A landscape with many peaks, sampled at points; each row gives a point and its height.
From any point a climber steps to the highest of the 2 points nearest to it. It stops when none of these is higher. Distance is the straight distance between rows; heights are no part of it.
<956>: [115 109  90  85 121 151 141 109 123 137 133 120 133 116 145 187 164 124
  86 111 130 101 138 161 125 174 103  98 106 133 141 131 163 104 123 112
 193  58 136  90 130 111  68 154 165 128 164 158 118  88 115 195 101  61
 183 122 117]  height 505
<180>: [135 156  96 123 111 142 153  90  99 141 131 153 120 121 138 137 148 168
 129 114 173 108 162 175 108 144 162 119 118 124 148 131 160 139 140 110
 174 111 113 109 129 133  72 158 201 108 142 139 107 119  98 185  82  71
 156  95 124]  height 688
<400>: [150 121 118  97 123 111 105 124 111 150 104  99 149 161 151 156 180 129
 132 162 149 109 154 186 129 158 133 101 109 156 112 125 159 110 162  95
 174 110 101 112 132 134 139 170 153 139 141  82 126 132 106 134 125  94
 115 122  90]  height 498
<105>: [130 127 133 185 160 143 123 143 116 122 125 124 102 137 110  93 113  98
 171  88  98 162 123 146 124 126 101 143 133 151 137 108 123 156 100 147
 112 166 131 127 103 114 164 159 121 114 154 150  82 116 154 133 119 148
 108 158 144]  height 337
<1079>: [ 96 146 120 105 110 121 124 112 150 115 156 147 106 128 157 128 117 118
  97 127 149  96 126  81 104 116 174 139 142  82 163 149 138 134 155 133
  77  97 108 113 178  92  96  70 184 129  98 149 145  92 109 127 126  92
 135 136 129]  height 336
<1109>: [125 144 147 125 103 115 126 121 171  93 168  95 144  86  76 115 125 140
 145 122 120 143  93  98 113  67 133 122 115 152  86 135 112 105  72 155
  96 134 150 168  75 125 133  92  51 148 104 128 188 124 111 134 138 137
 175 118 129]  height 518
<807>: [136 123 113 182 115 104 173 125 135 135 139  94 147 143 182 134 100 132
 159 154 125 148 165 146 153 152  63 161 138 112 133  88 109 162 165 145
 113 189 111 127 123 135 153 146 114 143 110 101  24 153  76 100 121 141
 143 148  98]  height 78
<276>: [175 176  95 164  80 111 142  70 163 147 161  50 137 136 149 122  59 148
 147 134  79 152 139 114 152 150 122 140 142 101 121 131 121 126 127 126
 120 236 117 161  99 164 170 126  29 174  64 124 124 188 129  85 107 182
 170 119 141]  height 140
<775>: [144  85 119  96 119 140 117 140 133 125 129  86 153 124 111 159 120 112
 102 110  64 112 117 125 179 139  59  83 163 172 120 152 162 125 108 111
 197 113 134 132 103 141 126 141 108 125 144 133 137 125 144 143 151 107
 149 138 122]  height 48
<569>: [ 86 177 143 163 172 154 113 125 120  82 166 149  99 138  55 118 158 145
 188  80 119 150 138 137 135  75 104  96 103 150 112 112 129 140 107 144
 112 125 112 115  68 120 118 167  98 124 127 169 124 129 145 199 140 131
 151 111 159]  height 619
<372>: [144 178 134 182  83 106 114  97 113 110 164 117 105 133 179 105 116 140
 139 112 144  99 174 135 119 127 174 152 126 107 159 145 157 194 195 116
  72 180 101  92 164 166 145 137 193 156  68  68 107 135  75 137 151 122
 138 128 139]  height 284
<287>: [167 125 179 154 146 113 132 127 118 141  68 141 124 195 169 144 141 149
 148 194 119 143 132 161 185 169  89 169 154 102 109 151 107 121 188 127
 117 179  91 140 160 143 188 150 113 110 158  86 112 149 149  75 157 189
  56 154 122]  height 439
<303>: [123  67 140  80 140 131 124 165 132 140  82 119 114 162 158 192 156 109
 105 176 120 109 101 134 160 170  81 159 153 118 115 143 127 121 189 127
 111  97 150 130 185 109 149 100 145 118 164  97 136  65 146  79 151 151
  93 201 115]  height 625
<355>: [121 128 119  82 149 139 160 121 139 131 116 132 174  86  97 143 161 136
 126 156 183 131 124 144 107  73 109 108 117 142 107 110 110  83  77 107
 182  44 158 130  94 122  64 147 102 127 177 166 201 147 128 158 119  95
 142  67 120]  height 364
<1065>: [159 149  95 193  80 125 138  87 154 119 165  63 113 124 173 130  65 115
 153 100  86 126 128 114 150 143 118 167 139  90 142 132 109 141 138 139
  72 200 125 147 106 155 170 107  58 166 102 137  84 132 114  93 127 160
 171 160 146]  height 165
<196>: [116 141 141 209  89  99 140 124 123 114 135 143 108 128 164  75  80 142
 133 117 140 126 167 119 107 136 181 180 126 108 152 138 150 204 165 117
  80 189 122  91 158 159 147 136 203 133  94  53  88 130  95 129 130 149
 104 132 145]  height 311
<203>: [160 172 121 108 112 112 132 113 113 115 160 103 155 120 137 131 216 165
 123 167 175 107 152 136 123  81 145  94  70 161  99 117 138  96 142 100
 162 127 123 141 138 147 112 156 108 168 102 109 136 179  94 140 142 124
 139  96  95]  height 652
<534>: [110 133 131 137 148 135 176 106 110 141 141 135 126 140 134 111 111 135
 135 147 128 159 149 139 121 138  96 132 180 106 145 102  95 139 106 148
 127 132 128 135 115  91 113 122 130 111 161 149  85 139 120 128  88 127
 130 124 112]  height 295
<860>: [173 129 122 183 142 128 126 118 123 128 140 100 110 136 135 130  66 135
 176 108  83 174  90 100 145 178  69 169 170 107 137 116  77 153 114 124
 123 186 141 167  81 115 157 129  44 116 142 178  52 136 170 119 135 180
 136 166 158]  height 260
<1153>: [129  60 122  99 127 115 102 186 169 140  90 128 114 156 195 154 139 101
 106 159 128 103 108 135 167 159 118 160 122 118 122 154 138 134 193 129
  66 103 126 135 203 140 180 101 159 125 128  85 137  72 124  70 159 149
  87 192  96]  height 731
<25>: [106 159 145 196 126 130 112 132 140 103 122 177  74 140 120  94 108 135
 111  70 134 139 119  93 115 124 204 137 121 107 161 147 179 164 151 138
  70 142  99  79 164 107 157 115 186 139 102 133 139 129 163 120 156 155
 104 139 181]  height 249
<527>: [160 177 157 123  89 113 138  98 118 150 155 144 122 151 156 104 107 174
 103 166 155 138 161 134  78 135 155 188 165  63 138 142 120 107 155 104
 100 156 117 163 168 143 140  87 172 128 100  87 160 167  96 101 112 149
 107  76 115]  height 404
<904>: [103  48 108  68 165 140 132 172 138 166 115  91 143 123 139 191 156 104
 107 166  95 129 140 134 160 145  40 113 146 151 106 104  99  77 147 147
 163  99 163 139 112  86 120 119 103 127 174 119 114  97 142 108 143 111
 147 172  72]  height 94
<563>: [ 71  76 124  91 153 152 103 164 131 116 142 191 114  84 103 166 150  99
 111  73 107  82  93  94 118 118 134  84 116 142 155 133 136 123  86 162
 142  80 135 116 131 113  75 105 180  98 151 181 144  41 137 165 120  77
 168 137 146]  height 376
<654>: [ 88 140 132 124 168 140 135 142 139 126 153 162 151  99  87 115 159 114
 156 130 154 149 115 104  81  84 127 104 106 134 129  97  78 112  82 167
 111  94 138 130 104  83  94 126 107 129 124 154 142  94 120 161 134 108
 140 117 128]  height 383
<678>: [145 117  83  79 107 151 164 105 101 167  98 117 143 125 149 174 152 148
  89 123 162 105 136 182 116 173 133 118 117 144 140 143 162  95 122  94
 199  80 130 103 138 137  84 164 169 106 170 130 139 125 119 172  74  75
 182  96 116]  height 573
<521>: [148  88 141  86 125 130 126 123 122 160  99 112 124 170 165 176 121 129
 112 156 102 115 107 168 181 186  71 143 169 118 118 165 136 118 175  96
 139 113 120 154 161 152 161 109 128 107 158 100 112 116 145  99 142 144
  98 154 115]  height 541
<805>: [113 100 155  78 135 122  80 189 124 120 122 144 155  90 125 108 186 107
 123 131 169  83 109 101 112  80 170 109  72 156  81 112 108 118 120 133
 124  72 140 142 151 104 118 111 135 155 127 123 156  96 125 130 159 118
 125 146  96]  height 647
<213>: [139 127 105 136 129 122 130 132  90 135 114 103 133 128 170 138 171 109
 148 141 144  99 162 186 131 144 132 104  85 160 133 124 157 152 168 120
 169 146  92 104 120 151 139 186 149 133 129  88  81 115  82 154 130  97
 138 151 100]  height 456
<635>: [ 93 178 136 154 153 150 102 119 107  87 129 159 104 131  65 106 142 145
 154  87 133 138 116 150 123  95 159 110 112 138 113 149 165 137 114 137
 115 108 107 126 113 138 131 138 148 102 132 174 158 126 153 164 129 129
 105 105 179]  height 522
<307>: [114 119 126 127 174 125 111 165 111 145  89 217 122 119 124  89 124 102
 106 135 195 143  91  66  80 119 217 151  90  85 168  95 114 124 131 159
  77 102 130  86 172  90 132 105 198 127 104 130 170 138 165  68 128 188
  71 133 128]  height 232
<548>: [133 207 164 164  77 114 100  93 121 116 178 103 113 155 144 100 140 164
 146 125 149  88 170 132 134 108 173 125 119 110 124 156 170 149 173 113
  68 160  98 113 190 156 159 124 145 176  65  86 134 159  87 136 174 152
 147 114 137]  height 257
<109>: [110 155 137 207 142 140 117 126 129 108 151 153  70 163 113 107 114 121
 113  65  90 121 115 123 127 136 134 134 141 121 185 148 162 172 131 149
  86 146  95  88 133 129 141 134 179 103 125 167  85 114 161 144 145 145
 117 149 184]  height 217
<383>: [123 125 124  65 142 127 147 139 130 143  88 123 189 114 136 163 205 167
  91 176 187  86 139 142 118  86 111 110 105 171  98 117 125  53 125  93
 208  53 161 116 125 131  78 144 119 139 174 144 176 166 118 150 125  99
 126  86  94]  height 412
<897>: [169 155 157 147 122 135 118  88 113 132 116  85 122 154  86 100 119 140
 160 140  93 166 131 152 166 133 133 131 156 142 103 135 129 131 117 113
 120 162 121 161 106 172 161 156  65 128 122 114 160 175 147 111 130 158
 121 132 144]  height 395
<518>: [ 95 123 172 154 163 140  96 171 139 105 147 131 101 146  88 119 159 114
 142 121  97 136 102 104 135 101  95 105 143 140 122 110 123 114 117 172
  96 112 141 100 118  97 135 111 118 122 130 161 142 100 158 148 170 129
 117 155 126]  height 107
<1142>: [157 106 136  46 136 123 134 117 112 186 101 162 131 122 152 130 107 146
  88 152 202  94 130 118  70 134 179 165 129  81 119 131 121  66 139  80
 130  53 137 135 188 137  98  86 186 117 158 116 173 140 135 122  66 119
 113  85 123]  height 227
<20>: [136 150 157 129 170 111 121 135 112 154 101 194 113 125 126  89 118 142
 117 138 171 153  91  99  79 115 196 166 117  70 144 116 124  94 133 119
  86  85 126 133 192 127 139  83 188 117 112 130 177 158 169  80 109 179
  50 107 142]  height 202
<878>: [165 100 135 118 119 131 108 142 133 150  93  83 130 141 134 109 111  87
 148 123  92 146 112 152 164 148 128 140 137 159 106 134 114 141 120 119
 117 155 138 156 115 148 181 143  84 114 130 115 118 133 137  85 139 143
 112 148 124]  height 450
<1000>: [103 189  66 139 132 153 169 100 135 104 157 170 132  41  87 149 129 160
 175  99 166 141 149 141  87  94 130 103  85 128 139 141  93 142  56 136
 155  97 133 137  52 120  41 158  95 107 165 164 161 102  99 186 105  91
 193  80 142]  height 405
<871>: [116 131 126 149 100 108 191 113  96 138 138 120 149 109 163 113 111 177
 138 148 159 143 173 147  91 148 133 168 140 104 144 114 130 152 142 121
 160 171 130 116 132 132 122 139 186 130 116  71  75 174  76 137  97 105
 141 116 101]  height 54
<496>: [120  91 161  88 125 120  99 175 152 113 139 109 184 142  99 163 177 132
 106 169 103  94 120  97 162  67  79  81 137 159  78 111 139  85 119 118
 159  73 144 131 120 121 119 103 103 153 140 125 160 129 118 154 182 100
 119 139 101]  height 75
<125>: [130 154 152  95 131 116  93 160 128 117 132 127 165 120 132 125 224 146
 127 167 188  79 137 121 123  75 153  90  61 156  82 122 122  91 133 128
 148  77 127 149 140 114 112 133 115 174 113 118 141 124 109 149 144 114
 117 131  89]  height 778
<799>: [ 95 142 132 164 142 142 107 131 119 107 135 170  75 155 144 130 129  98
 117  76 118 105 132 139 122 153 135 121 139 141 179 149 164 175 131 149
 113 133 121  89 148 126 119 145 208 104 135 165  74  74 151 177 138 102
 115 140 157]  height 191
<957>: [126  93 126  83 121 124 113 146 132 139 104  85 175 145 130 152 169 130
 115 158 101 107 143 138 175 105  87  83 122 186  77 129 153  87 129  91
 200  90 136 135  96 140 135 145  90 149 155 111 157 144 133 135 150 111
 121 127  94]  height 62
<839>: [172  85 124  56 117 153 148  78 106 182  82 117 156 129 135 170 106 133
  85 170 119 161 114 130 162 164  68 132 186 130 113 134  93 100 113  79
 227 100 160 195 109 124 108 119  65 120 142 121 163 177 171  98 118 150
 122  98 128]  height 53
<214>: [117  84 139  91 143 119  70 204 123 118 108 163 143  94 121 115 165  75
 108 111 168  85  95  79 132 111 192 117  73 145 119 118 132 129 137 132
 107  63 134 110 174 113 151 114 158 148 103 130 153  75 144  99 161 103
 110 149 101]  height 560
<472>: [148  95 109 133 109 129 153 136 120 134  99 112 102 147 184 141  84  89
 132 115 112 132 131 162 147 171 109 174 129 140 139 140 121 183 157 130
 105 151 140 134 161 143 157 137 138 110 147 107  51  97 118 108 116 137
 125 160 135]  height 442
<51>: [ 78 130 142 109 158 138 115 112 142 114 144 202 128 127  86 148 133 131
 115 113 135 110  84  83 122  95 145 102 146  95 153 150 150 124 101 138
 110  56 126  90 145 113  77  72 184  80 114 211 185  96 159 150 126 121
  95 116 174]  height 280
<185>: [ 84  91 129 110 181 138 131 162 140 144 128 117 133 142 138 145 162  99
 128 148 107 130 139 131 138 129  49 111 138 146 124  96 102  99 130 154
 135 121 150 129 124  90 124 124 117 128 159 141  98  92 141 126 139  98
 148 146  85]  height 108
<1078>: [ 92 159 144 219 128 132 142 119 148 110 122 169  82 130 117  81  94 134
 124  81 146 170 102  88  76 128 206 167 130 106 164 130 136 170 126 170
  59 163 112  95 136 107 162 101 161 129 110 135 146 131 155 104 142 203
  93 140 187]  height 281
<127>: [146 110  68 152 118 122 181 128 150 142 162  73 139 107 186 140  96 113
 137 139 131 140 164 142 160 147  73 126  90 155 134  92 117 136 157 150
 149 192 112 121 116 132 146 168 100 167 110 106  27 163  89 100 120 106
 163 140  89]  height 91
<933>: [176 135  49 158 117 123 166 127 147 146 158  53 145 100 151 142  87 120
 171 133 103 154 161 134 164 142 110  93  91 163 144  89 115 130 128 126
 171 209 120 138  94 166 153 202  73 161  69 123  60 181 115 103 117 103
 159 128 113]  height 105
<414>: [178 127  79 113 125 123  85 120 139 120 125  63 141 105  75 149  82 126
 155  93  57 144 118 105 178 124  76  67 156 172 130 130 147 137  84  84
 199 158 138 161  69 178 133 184  56 127 119 155 129 170 149 141 145 110
 152 130 153]  height 650
<224>: [ 77 100 144 154 168 145  92 207 135 103 123 174  91 133 125 133 164  76
 128  95 103 106 111  91 135 123 135  88  96 160 164 130 143 148 128 182
  99 121 116  95 152  97 125 125 161 126  92 159  97  34 160 165 162  88
 135 153 139]  height 146
<44>: [122 111 153 131 160 137  86 142 119  88 143 105 135 109  45 136 139 137
 154  78  57 172 103 120 153  92  47  87 150 163  96 107 131 104  68 143
 149 140 135 128  39 142 123 128  85 108 156 173 167 153 158 162 163 130
 140 110 139]  height 620
<191>: [ 83 118 124 121 142 141  95 158 143  94 165 201 114  89  77 170 129 123
 124  63  99  90  81  75 124  91 155  82 112 126 146 155 141 148  89 150
 131  69 118  87 115 118  75  87 172  99 131 203 166  70 143 183 140  97
 124 130 172]  height 326
<1002>: [138  50 118  45 134 163 158 111 108 200  77 100 159 114 128 196 137 139
  62 191 139 139 126 142 154 166  65 133 163 130  97 119  89  84 125  91
 214  76 173 168 118 100  86 119  77 118 185 107 152 155 168  94 117 153
 138 116 111]  height 67
<252>: [181 114 136 157 133 105 137 127 119 148 104  93 137 191 161 127 104 134
 167 167 103 154 155 169 186 177  78 154 145 104 120 135 123 139 173 120
 121 189  87 159 144 159 188 145  91 132 127 113  85 165 136  71 144 178
 105 142 105]  height 399
<207>: [109 178 174 157 135 138 100 108 127  87 148 139  97 131  41 114 111 145
 143  67  98 153  99 106 134 100 140 112 110 134 116 169 171 145 105 134
 103 124 123 118 102 161 151 126 117  96 131 168 170 140 174 157 148 162
 119 119 208]  height 457
<590>: [108  77 118  97 124 106  87 205 142 131  99 153 132 124 160 131 165  86
  93 136 153  89 112 104 138 147 171 130 106 127 120 125 144 124 159 130
  73  99 124 113 205 114 163 100 158 144 119 104 128  58 142  95 146 123
 118 187  99]  height 615
<887>: [165 102 184 103 134 125 105 116 103 151  60 124 136 200 154 161 143 146
 125 194 108 116 140 174 178 170 102 145 156 125 118 170 132 104 170  85
 145 131  99 146 137 152 174 139 111 137 158  77 138 133 162  94 147 168
  54 152 111]  height 485
<1125>: [ 82  89 111 141 195 135 121 194 109 137  80 215 117 117 132  97 123  65
 104 121 173 143  79  74  89 137 194 145  98 119 183 103 105 147 124 182
  96 107 158  91 166  66 134 118 169 124 110 144 129  93 159  81 134 163
  71 151 127]  height 264
<741>: [145 147 149 127 104 124 100 144 140 119 129 133 120 133 112  92 120 118
 116 129 126 121  98 113 124  98 182 154 131 126 102 142 135 122 123 125
  89 107 135 161 156 124 149  92 119 143 102 129 179 120 134 106 125 145
 110 121 136]  height 532
<331>: [ 82 128 127 137 183 142 157 145 121 124 149 146 134 112 122  97 119 108
 150 135 148 153 140 125  89 119  99 129 136 129 141  85  61 131  87 173
 111 112 155 119  86  71 105 123 108 115 160 159 121  98 122 138 117 121
 130 114 117]  height 338
<583>: [166 101 122 105  91 123 100 114 150 101 173  78 128 117 120 181  66  99
 103  96  48  99 104 119 185 141  61 106 172 162 132 160 160 144 109 105
 145 140 139 144 104 144 133 119 115 125 120 158 117 114 134 126 162  96
 174 144 130]  height 35
<442>: [ 94  88 163 110 147 118  84 174 147  94 132 149 127 140  87 140 160 121
 100 138  92  92 105  88 156  81  96  99 155 137 104 129 139 113 127 139
 130  81 139 106 142 102 123  75 130 127 130 160 166  92 138 150 165 101
 105 143 116]  height 90
<411>: [102 151  85 104 139 148 168  69 135 125 153 170 124 108 129 163 137 168
 136 108 175 113 153 165 101 126 118 101 130 107 142 119 136 123  84 101
 173  79 123  94 104 115  37 136 171  99 153 188 139 123 104 198  73  83
 154  68 133]  height 562
<358>: [ 85  92 127 197 157 131 137 169 124 134  99 194 109 111 144  66  95  97
 112 111 153 145 102 103  77 133 182 157 110 130 169 121 103 202 121 173
 102 146 150  92 128  84 136 127 158 118 119 128 101 108 138 109 109 157
  76 136 155]  height 306
<612>: [123 156 115 185 142 129 137 129  95 117 126 100 104 145 118  88 128 107
 175  89 120 128 158 160 138 123 126 114 110 160 142 107 127 183 124 134
 137 183 120 116  95 133 147 181 129 125 119 126  53 139 113 161 110 129
 128 135 140]  height 380
<1131>: [ 89 123 123 142 145 149  91 164 127 102 123 188  98 126 147 131 160  99
 119  88 141  98 122  96 117 135 176 106  79 119 165 134 140 172 148 161
 110 111 106  90 148  99  97 126 191 135 111 155  89  57 134 165 145  90
 135 140 141]  height 167
<1126>: [133 141 166 124 160 110 119 137 109 145 107 168 119 148 143  86 148 143
 113 146 181 137 124 127  88 125 175 162 135  96 125 115 129 113 159 123
  87 117 115 126 181 112 146 107 187 116 136 100 145 135 123  94 107 149
  74 124 104]  height 179
<789>: [124 108 145 161 104 106 181 124 118 130 145 129 136 140 180 107 104 145
 139 174 153 148 179 138 123 147  92 192 153 104 125  96 128 152 168 148
 117 199 127 111 147 126 145 138 180 138 131  71  51 152  66 113 115 136
 132 141  86]  height 66
<1157>: [108 185  80 135 133 146 166  70 122 100 167 154 130  94  92 134 129 176
 154 104 163 139 163 153  95 111 127 109 115 118 151 118 125 149  76 115
 159 125 113 114  69 118  59 156 139 124 139 164 120 127 101 189 111  96
 175  86 131]  height 477
<457>: [126 152 165 130 126 108 139 113 120 131 109 143 131 174 152 113 176 151
 108 179 162 122 146 136 122 139 121 146 155 107 129 121 139  78 167 118
 124 137 102 120 172 116 135 132 190 127 141 112 122 141 100 105 122 131
 106 128  91]  height 159
<855>: [172 165  71 150 106 124 149  86 151 146 153  51 150 118 138 122  87 146
 152 130  98 174 139 142 156 135 126 121 105 141 124 104 120 111 108 117
 151 215 138 165  92 157 141 169  53 159  76 117 117 213 113  77 117 139
 161 103 122]  height 122
<1170>: [121 138  77  97 126 152 165 132 143 110 131 145 152  36  82 142 131 146
 142 122 160 136 134 159 102 102 120 110  90 137 131 133  96 116  44 115
 177  66 158 146  66 118  34 167  97 114 162 156 194 108  97 163 116  76
 184  90 134]  height 346
<1072>: [151  95 125 206 131 128 150 142 140 114 147 115  83 136 136 131  70 103
 150 105  73 146  69  89 141 170  79 175 163 102 151 131  65 156 123 159
  80 196 144 142  96 109 159  92  55 106 130 154  48  95 169 100 134 186
 147 192 167]  height 226
<912>: [ 97 111 122  75 133 113 114 135 129 146 119 192 113 105 148 146 123  95
  82 109 168  90 131  74 100 137 205 116 131  79 171 120 143 128 162 121
 108  59 129  94 198 112  78  59 200 110 117 157 145  83 125 131 115 112
 128 137 133]  height 293
<1007>: [141 103 121 113 130 137 138 129 130 148 114  97 128 131 164 113 124  93
 135 143 130 124 126 170 140 145 132 150 133 136 115 127 129 137 136 133
 110 123 137 146 143 116 153 138 108 136 126 103 117 107 124 103 110 124
 124 145 110]  height 507
<66>: [ 99 130 127 128 159 122 135 144 139 126 130 148 122 168 168 123 174 126
 120 174 141 129 145 131 120 137 111 124 155 106 125  99 126 102 169 145
 116 139 108 106 170  91 119 126 175 131 144 118  90 118  93 126 117 115
 117 164  81]  height 144
<1034>: [142 139 144 197 170 147 126 124 105 125 120 116  82 145 106  95  94 123
 163 114  99 178 108 117 134 154  96 154 162 130 130 110  97 146  88 157
 103 187 129 141  66 114 160 138  70 103 162 169  82 158 174 112 132 194
 106 160 167]  height 298
<83>: [162 141 142 121  90 126 116 125 149 113 165  97 130 126 116  99 100 118
 120 125 109 126 115 128 127  99 151 144 127 122  94 137 125 123 117 136
  88 140 152 162 129 132 147 100  64 144  92 124 175 114 128 107 143 127
 156 135 128]  height 622
<980>: [161 145  93  95 102 133  97 109 142 110 128  76 168 108  74 164 116 147
 138 108  61 146 132 131 204 105  83  47 125 176 113 134 173 130  82  85
 238 130 137 136  59 190  83 200  73 141 111 141 158 196 148 168 144 106
 142 103 154]  height 787
<962>: [154 126 140 209 102 129 139 116 163 116 159  90  87 148 146 118  77 113
 136 121  86 138 100 114 149 146 122 178 169  78 139 157 108 132 142 162
  37 204 124 133 124 121 181  86  68 120 105 129 101  95 139 107 154 193
 147 173 156]  height 192
<427>: [127  83 112 168 106 115 159 143 125 124 119 147 116 110 178  86  65 100
 131 125 133 145 137 124 117 154 124 191 121 118 161 132 101 207 156 153
  74 171 145 117 147 139 147 122 152 123 132  94  38 113 101 100 101 138
 124 152 159]  height 392
<232>: [129 128 121 168 118 130 144 129 106 114 125 101 123 143 168 121 136  95
 185 125 117 119 166 156 127 132 116 108  88 161 126 114 136 171 166 137
 147 180 103 105 112 145 146 188 128 151 114 102  36 110  81 154 142 107
 143 140 110]  height 419
<557>: [133 123  98 104  87 124 137  94 154 124 152 109 130  98  96 143  75 115
 111 104  93 147  84 121 128 131 123 138 178 120 112 159 101 117  66 116
 128 122 151 176  83 121 108  73  71 107 129 145 168 113 141 111 112 154
 153 128 144]  height 436
<352>: [165 141 144 155 123 113 130  86 112 147  95  86 128 170 133 105  91 143
 174 137  90 162 169 165 161 166 144 139 140 122 129 129 136 138 133 108
 121 233 102 155 112 181 197 177  85 137 116  87 102 192 125  90 125 174
 114 121 140]  height 362
<996>: [103 122 129 146 134 110 163 135  67 126 115 161 148 118 155 105 145 158
 137 149 196 139 171 154  75 155 161 168 125 104 146 121 141 157 150 118
 161 151 118  89 139 125 127 151 227 105 134  59  83 130  85 148  99 100
 111 124  96]  height 42
<291>: [107 124 132 202 108 123 154 132 113 108 118 166 105 102 154  58  78 111
 130 103 142 144 136 123  88 140 164 174 120 135 172 126 123 206 145 133
  85 176 136  82 127 131 137 133 162 113 130 112  58 115 114 131 104 149
  94 149 169]  height 350
<1032>: [114 174 154 185 129 125 132 104 121 113 140 149  96 161 104  75 102 157
 139 118 147 164 113 124  85 130 182 162 134 102 127 134 122 139 138 152
  76 177 111 132 133 126 166 111 136 121 125 108 142 163 134 118 115 183
 104 123 158]  height 320
<787>: [137 205 160 177  95 118 103  94 161  96 181  97 112 157 142  94 129 156
 146 123 126 104 143 116 127 102 181 135 113  96  95 139 148 128 154 143
  56 171 111 143 160 133 165 117 101 176  62 108 170 138  98 135 151 164
 152 117 141]  height 235
<453>: [100 144 144 121 117 126 109 161 155  93 169 142 142  79  66 124 148 125
 167 106 131 127  94  90 102  55 133  96 113 149 103 128  97 112  89 165
 109  94 151 137  87 105 104  85  77 137 109 140 173  81 125 165 147 111
 170 105 121]  height 443
<779>: [109  48 110  57 149 147 149 151 121 189 101 104 155 119 130 187 154 105
  99 187 123 128 119 126 154 169  71 138 146 139 102 110  93  79 138 119
 165  67 174 139 140  84 114 108 109 111 181 130 144 119 140  94 116 146
 137 134  97]  height 81
<792>: [ 92  81 147 136 173 141 102 189 141 124 142 136 117 125 106 147 164  80
 133 106  80 117 122 104 123 127  74  91 124 157 142 105  98 105 120 179
 113 129 143 105 117  86 129 114 121 109 123 148 112  57 139 145 152  89
 145 163 120]  height 125
<236>: [139  91 132  58 131 128 107 144 116 178  87 174 132 102 131 152 104 120
  99 108 180  92 110  87  68 153 220 129 114  76 140 130 141  90 145  97
 134  25 134 104 196 126  92  78 203  99 150 144 171 108 140 138  93 109
 116 121 136]  height 258
<494>: [100 192 178 162 111 108 156  79 123 118 157 161 118 141 114  94 102 198
 133 137 169 154 155 126  71 115 176 168 161  65 138 137 120 116 129 131
  82 161  98 146 152 135 146  87 164 112 105 118 158 177 112 110  96 171
 103  94 148]  height 359
<29>: [113  88 124 100 136 147 126 147 123 141 127 145 126 127 129 174 144  97
 107 109 105  85 119 118 129 145 114 109 129 130 132 139 153 128 145 138
 143  71 138 109 146 106 106 119 174 110 153 162 116  55 132 169 118  78
 160 146 124]  height 437
<314>: [113 164 145 109 113 129 102 128 129 107 130 173 113 104  85 103 117 127
 132  94 147 137  95 117 108  92 197 125 113 113 112 134 146 135 108 127
  93  82 124 134 137 137 115 105 134 116 113 142 195 134 150 138 137 144
 102 117 151]  height 458
<812>: [143 136 122 129 113 133 110 101 149  98 158  91 137 108  70 132  96 125
 141  84  78 160  79 104 143 119  90 111 160 156 110 134 110 112  56 133
 149 154 144 158  55 133 123 116  60 107 137 171 143 136 163 137 135 129
 156 124 149]  height 521
<1043>: [188 145 117  72  93 121 127  72 122 140  79  88 163 135 119 128 127 156
  95 162 101 129 159 165 157 128 139 107 125 151 113 151 147 113 123  82
 211 126 119 168 105 201 127 167  71 151 128  90 171 222 137 109 120 116
 116  85 126]  height 577
<299>: [134 126 119  76 136 122 141 125 110 154  87 110 176 160 141 156 199 148
 103 181 177 101 148 161 111 133 127 110 102 162 106 121 135  49 146  93
 191  88 126 128 136 128 114 139 144 135 161 115 154 170 112 139 106  82
 116 104  79]  height 452
<760>: [189 172 150  83  71 112 149  82 129 153 136 132 136 143 151 118 120 182
  77 163 145 132 159 157  78 145 138 165 159  80 123 173 129  97 140  78
 100 150 110 175 171 165 128  94 137 149 110  73 185 197 117 107  84 131
 108  67 128]  height 449
<528>: [156 148  88  77  93 130 119  86 148 117  83  81 179 112  72 149 118 156
 113 134  94 147 150 134 200 112 116  74 134 166 112 144 165 122  96  86
 240 112 149 161  72 207  98 204  66 144 128 115 187 238 138 140 142 109
 132  80 152]  height 670
<997>: [156 144 107  97 105 116 139 121 131 141 140  85 157 117 162 104 171 132
 118 156 145 117 145 174 114 112 152 118  75 164  90 116 123 101 134 110
 151 138 132 148 137 147 134 156  88 168  93  77 144 160  96  97 116 115
 154 111  89]  height 574
<469>: [ 86 156 140 154 174 147 124 143 130  99 152 133 131 117  46 132 150 136
 188  91 106 166 119 103 121  69  74  91 116 145 107 106  99 110  61 167
 123 115 127 133  36 113 120 132  74 102 153 177 162 131 155 176 146 136
 144 109 146]  height 752
<663>: [118 118 130  94 105 131 126 109 140 134 141 141 112 141 133 157 114 108
  90 110 112  88 108 121 130 129 137 118 155 104 144 156 153 130 124 111
 123  87 128 110 155 121  97  88 164 117 135 149 125  86 125 133 111  91
 144 123 137]  height 387
<797>: [160 132 122 122 119 103 145 123 107 156 129  89 154 133 173  94 133 131
 144 167 142 143 145 166 124 136 133 158 115 137 110  95 110 128 150 127
 113 172 133 152 152 135 170 149 105 149 126  76 111 162  95  78 110 133
 114 117  88]  height 504
<863>: [189 179 141  71  61 106 141  74 143 149 124  97 148 135 132 124 113 178
  73 165 126 127 156 155 124 126 153 127 146 123 126 164 152 107 150  79
 169 127 111 164 160 200 119 131 111 171 107  73 191 213 117 123 108 118
 109  56 125]  height 508

For each start below, name the point where the climber stops.
<1126> -> <1007>
<372> -> <1007>
<855> -> <400>
<799> -> <980>
<775> -> <792>
<352> -> <1153>
<527> -> <980>
<1034> -> <400>
